Points on a hilly landscape, in no order, each with its height.
A climber steps from a point to the highest of its 2 nearest points, and stops where none of them is higher. Distance is the straight distance between rows; heights are no part of it.
rurip (h 345): [74 99 108 104 115 62 74 112 112 87 88 80 95 82 88 93 97 108 83 77 68 106 103 76 96]
lates (h 269): [108 92 84 93 95 116 95 99 106 111 92 129 119 92 94 110 75 85 126 121 107 99 90 119 85]
leta (h 160): [101 97 89 116 107 81 101 97 98 96 102 81 92 129 117 108 108 120 81 87 108 112 93 100 105]
tefot (h 230): [113 84 73 95 80 121 81 99 91 105 109 78 104 103 113 77 122 117 111 81 129 93 82 127 106]
Vev (h 369): [94 106 108 101 106 71 84 108 84 98 103 93 101 82 83 105 101 107 80 90 66 99 116 79 99]
buz (h 502): [101 98 120 95 109 109 87 112 107 89 105 102 76 110 118 102 98 81 93 100 95 91 74 104 57]
lifo (h 397): [85 98 143 78 120 66 100 82 132 89 94 80 114 88 87 103 80 93 83 73 71 107 118 57 111]
Mokoz (h 442): [125 103 88 98 83 119 98 81 99 96 111 110 88 125 120 127 130 102 89 102 107 86 83 118 81]
Zuz (h 277): [86 82 113 101 114 85 84 124 111 82 81 101 115 89 98 102 91 94 129 88 90 103 89 102 111]
doz (h 357): [105 83 97 95 90 96 118 117 90 94 106 104 108 116 98 120 97 97 102 69 105 83 92 101 87]
rafi (h 154): [108 93 92 88 123 83 87 94 95 94 104 107 107 95 106 99 83 102 70 100 92 109 99 80 69]
num (h 181): [100 122 114 123 90 86 93 110 113 97 98 106 98 124 100 111 99 104 101 94 73 99 103 108 89]
kiru (h 293): [99 80 97 80 111 102 104 113 81 91 113 84 102 87 95 73 101 105 110 82 116 94 94 99 103]
sutod (h 211): [128 93 75 107 58 129 74 77 90 116 117 87 111 117 118 78 127 100 110 100 137 99 90 137 100]
Vasu (h 350): [94 108 105 112 132 93 91 85 117 87 108 77 98 87 86 92 107 86 75 79 82 119 107 96 123]
nare (h 406): [121 115 78 115 72 128 121 78 88 105 103 115 88 125 121 122 137 98 82 118 103 98 107 108 89]
fadi (h 410): [94 96 126 85 116 104 89 104 94 105 109 95 99 93 109 95 114 102 101 82 84 103 114 100 104]
deped (h 319): [91 114 101 116 96 88 85 112 111 95 107 74 93 102 95 66 107 105 102 101 115 119 105 107 110]
sevi (h 366): [93 73 118 79 110 111 94 117 86 113 99 99 104 93 122 102 90 99 124 89 98 98 103 108 99]
nef (h 256): [106 85 98 78 98 113 87 107 93 102 124 92 107 99 115 76 124 99 113 75 123 103 87 110 92]
tizil (h 208): [103 114 108 109 69 118 126 102 99 111 107 109 88 116 96 99 107 91 119 116 122 97 99 106 90]
Bub (h 232): [97 105 116 80 113 98 108 96 119 93 106 113 96 94 93 110 90 98 96 105 93 96 102 85 95]
nus (h 196): [108 117 96 104 82 119 93 114 112 104 97 115 103 106 111 117 97 106 111 97 87 92 101 117 88]
mazo (h 195): [105 127 105 116 69 112 116 109 76 124 91 124 78 87 94 138 114 98 89 127 77 94 95 83 99]
Fud (h 178): [106 92 84 83 92 88 85 118 96 103 102 110 107 95 122 105 79 117 89 106 100 92 93 79 77]
suk (h 170): [93 98 101 107 104 101 122 94 86 103 90 108 77 103 105 119 80 95 79 112 84 90 109 80 79]
vigen (h 346): [99 71 85 81 107 110 98 95 95 100 108 95 110 97 103 58 98 103 128 92 136 94 80 113 119]
suzen (h 323): [75 100 106 121 114 74 83 114 121 86 92 75 96 100 104 83 101 101 101 81 78 119 105 97 119]
ven (h 352): [98 80 101 97 118 101 82 109 101 91 98 105 103 100 104 77 83 92 116 86 94 93 60 109 80]
kopi (h 228): [95 120 120 111 87 117 148 99 105 102 99 109 78 100 86 115 95 77 108 124 105 102 103 91 101]
gava (h 324): [104 79 122 83 112 86 114 111 81 100 103 95 114 100 88 116 91 93 92 79 99 91 99 88 92]
Lupi (h 153): [101 94 93 90 129 101 84 100 107 98 92 97 112 88 97 121 109 101 90 99 100 108 87 112 102]
kone (h 212): [115 125 94 113 77 122 110 109 98 115 103 103 78 84 108 124 116 105 88 122 103 105 103 94 102]
Likof (h 235): [115 104 85 96 66 126 103 95 105 118 94 121 114 105 90 123 85 95 118 107 116 83 77 125 65]
bute (h 182): [85 109 111 102 91 101 126 97 76 119 90 118 79 86 90 136 97 88 81 123 71 91 119 72 96]
zigiz (h 297): [102 93 103 96 96 92 130 107 90 106 100 92 106 97 91 118 90 97 90 100 113 108 120 80 96]
mufeg (h 85): [117 94 62 107 79 126 103 90 64 111 102 109 83 97 106 93 99 112 107 109 106 75 81 120 98]
zefep (h 171): [105 107 89 113 80 101 103 92 105 91 106 85 82 132 119 101 128 115 79 88 108 98 106 102 80]
zof (h 246): [95 116 118 94 99 104 131 107 113 101 93 124 101 90 85 120 84 82 114 122 90 95 111 84 107]
gozo (h 374): [87 102 127 100 131 67 81 84 123 92 100 78 108 83 89 101 96 97 78 83 68 122 111 70 129]
Ketob (h 233): [114 124 85 123 98 109 120 79 99 105 107 110 102 119 96 104 117 99 88 125 119 117 110 112 117]
Ziviz (h 423): [88 87 139 78 122 66 91 95 122 88 81 76 133 81 101 92 91 99 89 51 70 120 106 70 97]
rak (h 368): [101 100 87 115 79 84 83 113 83 101 116 98 106 120 101 66 103 113 113 90 104 99 102 105 82]
moba (h 326): [80 98 94 100 108 104 88 88 102 108 95 94 89 119 110 88 127 118 102 103 108 101 110 120 119]
Feko (h 399): [105 89 79 94 82 107 99 98 97 96 107 112 102 129 105 118 116 102 103 82 110 74 83 113 75]
gusin (h 302): [111 122 107 91 77 105 123 100 108 108 92 128 107 106 84 107 75 107 118 114 98 87 97 99 78]
mefo (h 234): [113 102 90 98 96 120 109 109 97 102 114 94 91 87 107 111 114 102 94 110 124 103 95 99 111]
sifus (h 45): [101 103 68 114 84 130 114 101 88 101 110 103 68 106 117 88 126 88 88 118 118 89 105 109 123]
pidas (h 240): [71 75 116 82 115 63 90 110 110 65 69 97 127 69 89 92 78 86 119 87 83 107 115 66 96]
kas (h 140): [103 105 96 94 123 98 82 90 108 90 100 91 87 92 105 111 109 103 67 96 87 107 91 96 73]
zepul (h 214): [119 109 86 104 56 133 110 107 95 115 105 113 102 104 104 127 107 99 112 95 105 83 101 120 81]
tud (h 222): [98 76 115 71 101 65 90 116 108 77 70 98 134 69 100 101 68 110 121 95 102 102 98 67 92]
Vukor (h 179): [92 85 78 96 124 106 81 91 105 98 93 121 119 93 97 96 104 95 116 112 102 106 92 121 117]
Noz (h 197): [137 109 80 117 55 131 103 78 87 106 109 88 93 119 122 70 133 104 98 115 143 94 99 128 107]
lala (h 237): [95 82 91 97 82 111 93 111 119 110 98 101 117 107 101 101 97 102 145 90 127 95 85 128 113]
Vap (h 329): [107 81 109 90 85 116 108 118 82 122 105 112 91 98 118 114 84 101 126 109 101 84 93 99 107]
nefif (h 465): [97 100 106 84 111 77 73 107 97 95 109 110 116 90 82 75 101 113 113 93 92 98 84 94 90]
mono (h 271): [102 109 109 98 92 99 134 99 106 104 84 112 116 98 89 110 65 109 122 110 99 101 120 95 100]
Vokob (h 288): [100 87 100 84 114 108 105 85 99 109 98 107 104 115 111 106 112 119 110 101 115 96 91 114 115]
poteg (h 216): [94 93 92 111 80 122 101 96 103 116 94 104 92 117 101 88 108 105 130 113 125 90 92 134 127]
mosek (h 190): [103 121 125 113 101 89 106 101 108 109 99 104 96 99 104 130 84 98 80 121 76 110 109 72 103]
les (h 413): [94 69 88 89 121 101 87 97 99 97 103 94 118 99 105 57 101 100 122 70 111 103 58 119 96]
pase (h 133): [103 91 53 105 98 106 92 97 94 89 101 112 108 108 107 83 85 103 106 91 103 89 90 115 89]
Sima (h 391): [105 130 112 101 86 108 106 84 101 100 112 109 74 108 92 104 120 105 87 115 91 89 104 102 86]
dig (h 129): [95 99 124 104 112 68 106 98 103 94 94 82 95 78 88 128 77 109 80 107 84 105 97 58 121]
zim (h 511): [87 90 132 84 132 91 84 103 116 98 86 96 109 100 110 112 94 77 81 74 66 111 104 87 80]
nese (h 364): [86 93 102 86 111 95 74 101 104 107 97 89 105 98 122 74 115 124 106 84 100 113 111 107 111]
Zin (h 198): [84 113 98 114 112 103 107 88 105 100 93 81 88 93 81 63 107 101 84 118 120 107 121 113 146]
Makem (h 294): [110 83 113 79 95 111 106 115 68 111 104 122 101 96 109 128 96 88 96 101 89 74 90 89 90]
futur (h 307): [105 92 109 95 126 100 100 99 102 101 87 117 112 105 95 104 76 88 114 103 94 101 87 114 79]
tati (h 202): [111 128 103 122 102 100 115 87 99 108 101 101 88 90 86 114 92 98 80 127 89 119 113 86 110]
miv (h 155): [103 92 73 109 102 104 109 101 89 96 97 107 87 106 108 104 80 95 88 105 97 91 90 100 73]
Rituf (h 301): [88 91 106 119 117 83 89 112 109 86 86 87 107 83 102 103 82 95 114 106 84 115 112 91 137]
vebe (h 339): [99 101 88 107 90 100 87 110 92 101 110 83 101 108 94 47 113 100 116 102 132 108 103 120 101]
bezo (h 236): [101 100 69 98 79 132 87 106 104 114 105 128 103 91 108 104 97 90 124 127 108 90 100 119 102]
nagut (h 108): [115 86 43 113 73 116 98 102 83 106 105 107 105 101 98 96 78 101 112 100 118 79 78 122 103]
lipu (h 122): [89 104 120 129 118 76 107 89 107 98 100 75 83 81 87 120 80 84 87 110 74 115 114 72 139]
Kaned (h 363): [109 137 124 99 94 97 108 81 96 103 100 115 87 101 68 110 98 109 75 117 82 83 96 91 64]
deg (h 462): [93 86 129 79 119 80 94 108 99 96 93 94 130 91 96 88 98 90 97 54 75 111 107 88 82]
Nivil (h 177): [99 115 120 111 109 77 93 98 114 103 104 104 98 129 110 117 94 104 78 91 71 104 109 83 105]
lud (h 163): [76 102 99 96 113 96 101 105 101 89 101 92 93 81 77 88 108 102 111 109 104 96 112 99 127]
vefi (h 322): [97 93 98 100 136 81 92 105 117 75 100 83 116 81 92 88 95 89 83 66 87 117 93 90 101]
nali (h 278): [96 92 107 116 121 86 99 101 102 99 92 91 128 107 98 101 101 91 107 96 101 128 110 112 130]
temol (h 184): [125 109 68 111 74 116 98 82 104 93 106 86 89 121 122 81 124 124 91 95 125 96 97 121 95]
Litun (h 217): [103 132 105 119 107 103 110 77 104 104 106 93 101 103 82 86 108 102 88 121 106 118 124 109 125]
Pul (h 255): [81 85 105 86 116 67 92 106 113 85 86 88 117 81 95 100 82 88 96 100 98 128 124 68 90]
pipur (h 274): [94 97 114 93 103 75 107 105 108 102 99 89 118 96 99 102 92 105 102 106 109 125 133 76 110]
gep (h 215): [108 124 71 132 88 106 115 86 100 98 98 96 90 128 104 71 115 107 82 127 127 105 105 119 129]
logor (h 265): [118 99 92 87 98 122 119 99 80 107 109 115 95 83 103 121 105 88 90 108 97 90 105 96 90]
gubol (h 335): [118 129 117 89 88 107 123 98 102 105 83 127 102 85 77 127 83 106 87 120 87 80 88 87 75]
fifoz (h 199): [98 101 102 113 75 128 116 96 100 105 110 89 75 126 116 79 112 95 119 101 125 90 102 127 102]
Kofe (h 63): [108 99 55 105 86 143 114 85 86 109 100 112 74 97 122 86 98 99 103 126 117 89 93 112 111]
kitiz (h 139): [101 99 102 110 118 79 103 93 91 97 104 77 89 94 91 113 99 122 75 102 100 106 103 78 131]
nonur (h 201): [98 91 107 78 105 79 77 119 92 94 84 111 116 78 107 103 70 115 108 108 88 93 100 74 85]
lod (h 180): [72 104 103 102 123 82 108 86 117 84 95 86 99 100 72 72 104 98 98 95 105 107 120 98 144]
kubek (h 143): [94 114 96 99 97 117 114 102 101 94 106 104 86 86 85 85 108 93 113 103 102 86 117 115 102]
namus (h 557): [95 99 131 89 116 100 91 116 118 95 102 92 96 100 105 122 101 73 71 85 89 100 89 94 61]
biziz (h 403): [100 108 101 102 95 79 79 110 79 98 117 100 111 103 87 82 112 103 97 90 84 100 110 91 87]
kogid (h 441): [99 106 106 99 99 105 85 99 104 94 117 104 84 111 105 87 123 96 103 99 102 93 88 109 83]
Fipi (h 209): [98 107 90 107 105 122 91 94 100 111 100 123 99 99 104 107 117 94 109 126 97 104 109 121 113]
Bize (h 254): [110 103 90 123 107 96 91 101 98 103 106 99 113 121 100 95 114 95 101 113 119 122 95 117 113]
kef (h 150): [87 99 106 119 102 86 114 98 88 100 105 76 76 119 97 112 112 105 81 95 104 101 111 98 116]
bepu (h 253): [91 81 106 80 88 93 90 121 109 98 96 102 120 93 88 95 92 100 141 86 114 94 90 106 98]
Didot (h 257): [94 105 117 89 119 113 123 86 107 106 99 104 90 108 102 114 100 108 105 106 97 99 109 103 115]

For each start below, name the point where the climber stops.
tizil => namus
dig => les
rafi => Mokoz
vefi => namus
bute => fadi
sifus => fadi
